Each row is a point on a landscape with many valleys, with its height.
From any point a ball takes the steepest step (drop divided by distance) to one of its 2 nearest points. It stops when none of these is lower. Distance is the straight distance between rows; heights are no part of it.
k625: [126  96 113  57  73 134 146 102 116 104 179 148 167 109 140 121 148 104
  98 108 118  81 132]  height 6.99
k215: [114  94 131 117  51 104 166 136 157 118  77 126  86 115  85 195 115 106
 126 111 149  95 157]  height 1.83
k373: [104 216 115 182 153 119 105 185  91  92 124 131 149 127 137 132 143  87
  90  89 144 129  79]  height 2.47
k969: [166 120 146 149  96 173 133 125 118 129 129 148  96 179  92 115  45 184
 179 101  86  97 100]  height 2.36
k710: [ 85 117 136 101  93 150 155 132  78 126 157 160 162 121 111 164 112  81
 104  95 107  82 139]  height 6.83
k334: [143 140 137 164 212 138 112 121 147 165 108  49  91 134 121  84 140 115
 157 149 110 168 120]  height 2.51
k63: [110 129  84 188 173 152 127 153 174 129 121 172 147  81 112 108 170 126
 125 109 201 148  84]  height 3.84
k907: [127 131 172 124 117  82 104 138 116 111 106 163 123 109 151 177 152 131
 114 115 161 120 145]  height 1.50
k586: [129 175 168 132 117  84  90 147 100  89  92 135 139 135 151 134 127 154
 114 136 153 136 135]  height 1.86
k467: [136  89 158 143 158 175 134  52 102 120 146 119 159 124 143  97 140 135
 172 167 116 167 127]  height 5.29
k391: [ 81 125 144 122 100 143 149 133  76 133 144 169 123 153 135 173  91 154
 140 143 102  97 155]  height 6.41
k640: [126 165 138 108 136 128 115 110 123  84 134 154 183 112 136 122 166 136
 120  89 157 173  46]  height 0.91
k676: [146  77 155 107  89 160 147 112 110 140 122 192 148 141  81 151  87 123
 119  97 118  79 149]  height 1.42
k810: [104 158  53 107 176 128 140 136 147 154 198  75 137  97 143  80 171  81
 120 134 104 155  90]  height 3.68
k430: [127 106 120 185 114  94 128 154 131 137 137 167 104 104 140 167 169  48
 101  84 140  84 123]  height 0.68
k401: [118 103 163 124 131 196 145  59  60 112 168 134 175 145 139 103 112 143
 171 138  97 136 117]  height 5.15
k638: [194 149 114 102 106 149 125  90 137  92 107  91 167 153 100  62 113 122
 121 142 108 142  96]  height 3.19
k862: [124 193 141 202 172 152 113 153 112 103 102 114 155 137 131 124 143 116
 113 105 161 167  85]  height 2.69
k394: [ 53 122 175 141 119 161 142 122  52 138 148 190 166 144 157 150 117 132
 126 136 110  91 157]  height 6.59
k698: [157 151 151 141  76 119 118 149 109 112 106 175 151 141 112  92  95  98
  91 123 133  71 155]  height 5.03
k989: [127 115 139 151 138 170 129 125 129 111 139 188 183 114 105 130 134 116
 107  69 166 128  76]  height 3.47
k53: [121 122 156 144  80  87 141 147 106 129 108 162  87 113 123 186 144  64
 120 106 127  85 149]  height 1.02
k165: [184 117 113 124  89 134 123  93 132 106 105 105 119 167 108  75  86 158
 156 157 102 127 116]  height 2.95
k648: [112 164  89 160 158 168 128 119 108  99 168 169 182  97 138  82 165 124
 144 128 157 160  55]  height 1.41
k998: [ 97 104 123 121 142 117 139 134 115 150 133 122  94 137 132 221 117 161
 135 119 134 142 142]  height 2.23
k238: [ 78 103 132 188 144  93 131 107 132 166 127 110 119 128 183  65 155  96
 138 177 119 145 146]  height 2.19
k949: [141 128 123  73 149 115 107 143 137 155 159 118 134 111 140  90 131 142
 113 172 124 130 207]  height 2.22
k461: [131 109  86 150 149 153 137 136 176 123 128 179 150  89 101 153 169 115
 117  69 188 129  55]  height 3.66
k208: [ 89 165 129 106 111 146 164 110  74 117 150  92 168 150 121 140 101 121
 119 107 112 148  78]  height 3.38
k490: [153 144 154 139 210 143 114 107 166 137  82  49  75 128  82  40 130  91
 157 174  94 151 114]  height 2.29
k475: [ 88 167 145 197 113 140 129 139  67 123 158 162 177 136 152  78 112  81
 106 118 124 104 115]  height 4.62
k137: [131 171 168 150  94 110 107 133  64 122 132 162 155 153 149  74  97 122
 118 134 107  94 128]  height 4.81
k890: [107 128 138 143 137 107 124 168 115 141 120 174  79 140 143 206 107 175
 149 154 125 133 166]  height 1.87
k828: [122  83 119  68 156 127 127 132 143 169 163 143 121 102 137 153 145 131
 119 154 120 113 214]  height 2.54
k718: [167 128 149 132 133 143 115 118  95 138 129 130 130 168 112 143  97 142
 125  87 111 109  94]  height 1.84
k103: [137 104 160 185 144 136 118  85 150 130  95 125 152 123 138  58 146 121
 142 168 144 167 126]  height 1.70
k924: [156 150 110  75 112  80 100 168 123 113 123 119  68 122 125 194 120 150
 130 135 107 109 167]  height 1.05
k45: [135 155 126  51 193 105 107 142 172 138 132  78 132 100 122 134 171 147
 113 103 149 177 110]  height 4.01
k691: [139 120  96 109 102  75 110 136 139 122 147 115  60 151 157 141 107 179
 164 138  83 129 109]  height 1.88
k707: [147 136 162 115 123 102  92 128 114  95 129 167 160 110 148 131 159 123
 102  82 155 123  92]  height 1.18
k8: [142  81 127 105 149 162 131 128 121 140 150 178 159 114 111 177 134 116
 109 131 132 121 195]  height 2.92
k977: [113 153 100 114 145 184 169 128 119 140 146  61 151 136 105 150  94 137
 118 146 134 163 160]  height 5.64
k901: [115 116 130 175 125  85 140 161 136 176 122 161  92 123 170 147 149  84
 110 159 127  83 184]  height 1.34
k986: [ 68 127 109 174 121 141 149 139 101 132 162 151 162 126 163 122 140  80
  93 137 133 110 148]  height 4.43
k196: [167 144 128 113 131 118  94 168 117 115 117 162  86 149 119 183  98 181
 142 144 109 116 163]  height 1.43
k371: [169 136 127 115 160 121  98 157 133 149 122 139 115 129 126 143 122 152
 116 158 128 125 196]  height 1.85
k600: [122 157 122 152  68 103 138 169 146 113  93 155  89 154 129 111  73 162
 138 190 125 105 181]  height 3.83
k657: [163  85 122  85  90 103 138 141 131 140 127 176  82 110 122 188 139 104
 140 145 104  80 185]  height 1.94
k606: [110 220 163 160 118  99  97 161  87  75  86 127 161 139 141 100 123 114
  99 111 146 141  94]  height 2.21
k281: [148 140 133  81 186 150 106 120 134 130 138  66  95 124 109 109 110 189
 186 174 103 188 155]  height 3.70
k271: [ 97  76 124 130  67 113 164 110 167 135  91 122 105 141 123 150 104 155
 134 129 145 105 139]  height 1.40
k465: [123 127 143  52 176 110 106 133 162 152 125  72 105 119 111 102 130 170
 147 141 138 178 143]  height 3.89
k770: [170 133 132  93 173 153 106  93  94 123 163  88 137 132 137 118 127 168
 158 163 101 176 138]  height 3.52
k897: [138 174  87  79 177 123  99 167 161 116 154 114 147  79 126 125 176 124
  98 109 151 154 111]  height 3.90
k726: [129  75 137 133 150 117 131 143 186 174  95 128 101 112 103 169 137 123
 113 110 163 125 166]  height 1.14
k477: [140  72 162  90  73 127 149 134  99 139 120 217 110 121  99 182 118 105
 155 114  95  66 161]  height 1.90
k254: [142 154 147 198 179 167 130 117 156 122  84  90 148 136 116 115 142 131
 137 117 165 184  90]  height 2.90
k360: [195 113 153 170 142 165 110 108 113 131 104 126  97 186 110 128  90 177
 173  91 105 111  87]  height 2.08
k113: [ 78 140 101 114 142 145 154 106 138 106 160 135 183  98 146 115 171 123
 123 124 149 173  74]  height 1.16
k634: [129 130 147 107 117 121 127 132  99 132 130 138 137 135 100 189 109 110
 107  60 128 104  86]  height 1.62
k685: [ 46 106 160 109 109 179 147 101  71 133 166 159 196 135 134 136 121 118
 116  92 103  86 114]  height 6.73
k687: [159  61 150 115 133 145 122  59 126 135 131 144 143 139 144 108 134 175
 161 143 124 150 126]  height 5.44
k926: [116 134 141 154 150 152 152 130 178 140  79  93 153 123  98 127 124 140
 114 123 185 176 124]  height 2.78
k639: [144 129 135 109  73  99 141 142 159 100  90 121 112  99  99 163 138  93
  93 102 162 107 140]  height 2.14
k241: [129 124 130 127  66 138 152 104 115 114 108 110 119 171  96 109  61 159
 154 116 107 117  84]  height 2.66
k111: [ 92  59 143 129  73 156 167 106 132 132 104 174 124 158 106 166  90 160
 141 118 128  81 144]  height 0.87
k36: [ 91 108 149 138  89 120 162 141 108 127 106 148 122 115  88 208 123  60
 115  67 131  97 113]  height 1.35
k333: [148 133 136 157 201 117  87 119 129 148 118  75  58 142 138 109 129 160
 191 171  84 168 127]  height 2.35
k70: [110 105  88  70 108  70 126 119 152 147 154  69  61 126 152 117 125 160
 163 152  90 133 122]  height 1.63
k80: [140 103 122 165 179 120 105 167 176 172 122 145 113 107 126 133 155  94
  99 117 152 117 170]  height 0.74
k66: [110 150 124  97 153  91 140  98 167 139  92  50 114 124 118 114 146 130
 139 141 123 190  74]  height 2.83
k795: [154 139 120 125 159  94  76 128 111 117 133 103  70 155 161 137 126 189
 175 150  78 159 105]  height 2.11
k324: [147 131 160 141 122 151 118  94  58 126 162 159 158 153 155  76 107 135
 144 148  97 117 139]  height 4.99
k716: [100 114 107  98  82 152 151 138 104 115 171 173 111 158 147 140  81 183
 164 174  76 106 168]  height 6.22
k11: [ 77 102 106 168 119 128 134 150 133 119 157 189 150  80 160 125 176  71
 102 132 152  94 160]  height 4.24
k961: [124 132 106  86 108  69 123 143 148 139 134  77  76 112 144 152 139 134
 117 133 123 112 149]  height 1.36
k212: [122 138  89  80 137 161 160 113 108 131 178  93 166 137 121 171 122 114
 103 101 117 146 100]  height 3.49
k812: [138 104 144 189 164  91  96 148 160 154 100 152 111 119 159 150 173 113
 105  98 163 121 125]  height 1.08
k446: [128 100 103 110 107 176 155 117 122 135 152 137 129 152 122 132  84 171
 143 171 110 115 192]  height 6.01
k202: [158 128 136 173 106 193 161 114 113 121 125 113 110 171 101 122  56 172
 182 140 118 122 136]  height 2.68
k312: [ 96 132  73 180 152 138 115 167 132 116 154 196 147  70 131 119 172  97
 115 123 187 112 116]  height 4.03
k666: [125 169 113 147 130 191 184 102 126 118 119  50 159 144  95 112  93 116
 143 155 133 171 122]  height 5.51
k2: [100 173 109  69 109  91 159 121 173 116 114  60 141 106 127 129 153 122
 112 122 146 170  89]  height 3.03
k180: [122  94 148 187 169 109 106 114 169 154 106 134 133 116 155  83 173 120
 128 124 159 157 114]  height 1.39
k497: [159 135 133  51 105  94 102 121 101 102 136 114 112 143 124 177 119 167
 128  82 112 115  85]  height 7.18
k204: [108 120 146 154 149  61 100 137 159 164 107 108  93 121 168  50 154 110
 131 163 133 133 154]  height 2.48
k808: [142 146 155 166 122 143 109 154 131  95 132 177  84 161 149 126  85 211
 195 166  99 161 128]  height 4.63
k830: [160 155 108 156 134 208 162 128 132 117 133 101 180 141  88 105  97 106
 108 120 148 136 130]  height 5.37
k413: [151 134 148 116 135  67  83 156 179 138 103 121 100  99 154  69 172 116
 108 135 150 107 169]  height 2.77
k347: [158 157 107 147  95 167 141 145 116 116 136 137 172 148  94  87  88  85
  85 115 127  93 135]  height 5.22
k365: [139 118 127  62  86  97 122 105 141  96 162 126 149  83 159 111 180 116
 102 116 144 116 125]  height 7.06
k962: [158 135 109 101 140 151 132  78 119 118 151  81 161 129 123  84 128 117
 134 166  95 164 111]  height 3.36
k997: [ 79 136 125 187 129  91 142 147 121 169 117 114  99 142 173 116 124 122
 123 172 127 121 172]  height 1.82
k623: [142  92 134 118 132 185 136 112 119 120 151 174 189 121 106 139 127 122
 104 100 150 128 140]  height 3.24
k439: [190 148 122 106 116  79  79 161 160 104  84 124 103 120 140 104 156 122
  90 125 126  83 166]  height 3.04
k494: [129 120 115 121 161  95 127 116 170 161  85  48  77 148 118 156 130 162
 150 108 129 167  76]  height 2.63
k692: [ 91 102 135  76  54 141 159 117 107 100 160 154 147  90 108 158 152  60
 107  79 110  64 122]  height 6.91
k675: [150 110 108 181 132  91 121 144 124 170 143 143 100 145 167 142 150  75
  96 110 113  76 132]  height 0.95
k124: [114 133 137 170 100 133 138 144 116 121 120 156 102 160 148 120  84 184
 167 185 117 137 161]  height 4.29
k102: [166 122 149 147 176 141 103  98 172 134  92  93 129 116 104  27 140 109
 148 173 123 163 133]  height 2.01
k357: [ 81 159 117 112  86 114 179 103 133 103 114  91 165 134 130 132 135 110
 114 110 140 153  63]  height 3.21
k724: [156 141 156 148  87  99  89 146 132  88  94 177  85 171 141 104  89 198
 175 138 102 125 103]  height 4.92
k358: [129 156 131 202 150 189 143  99 109 100 146 143 182 119 126  67 141  94
 151 128 142 159  62]  height 1.64
k289: [163 165 115 134  79  81 109 167 142 116  89 128  96 144 139 100 110 126
 103 166 123  78 179]  height 3.37
k348: [115 143 129 136 111 107 130 152 159 125  86 102 127 121 108 145 117 124
  98 132 166 138 156]  height 2.45
k564: [143  58 137 113 178 119 116  69 153 170 139 103 118 124 145 100 162 146
 156 135 117 165 103]  height 5.57
k801: [108 125 125 126 173 106 128 141 156 163 107  74  98 128 122 201 137 147
 117 100 152 160 118]  height 2.44
k690: [124  82 130 112 115 102 143 151 169 164 105 143  81  92 111 174 151  90
 123 134 136  97 202]  height 1.53
k166: [155 139 120  63 115  83 104 107 119 109 147  95 133 121 155 134 155 137
 114 113 122 135  99]  height 7.12
k987: [126 175  37 111 182 136 114 161 142 129 188 126 144  79 136  97 180 107
 117 125 138 140  87]  height 3.78
k825: [100 106  95  93  97 187 179 114 129 126 132  96 158 143  93 158  85 140
 109 144 126 124 172]  height 5.79
k503: [138 136  69  89 168 134 137 132 148 157 179  73 138 118 132 144 153 105
  98 106 116 147  99]  height 3.59

Two balls start at each pair of points below. Name the first point that both come to, or write none.
k724 and k202 => k430
k475 and k208 => k196
k465 and k503 => none

Call two points neighbours if one is among the 2 nearest of the other. Go from one point of each pair to the other, from neighbour to neighbour, staying as low as possible. Name the highest point that can't be avoided.
k924 and k430 => k45
k111 and k640 => k254
k111 and k80 => k657
k111 and k924 => k334
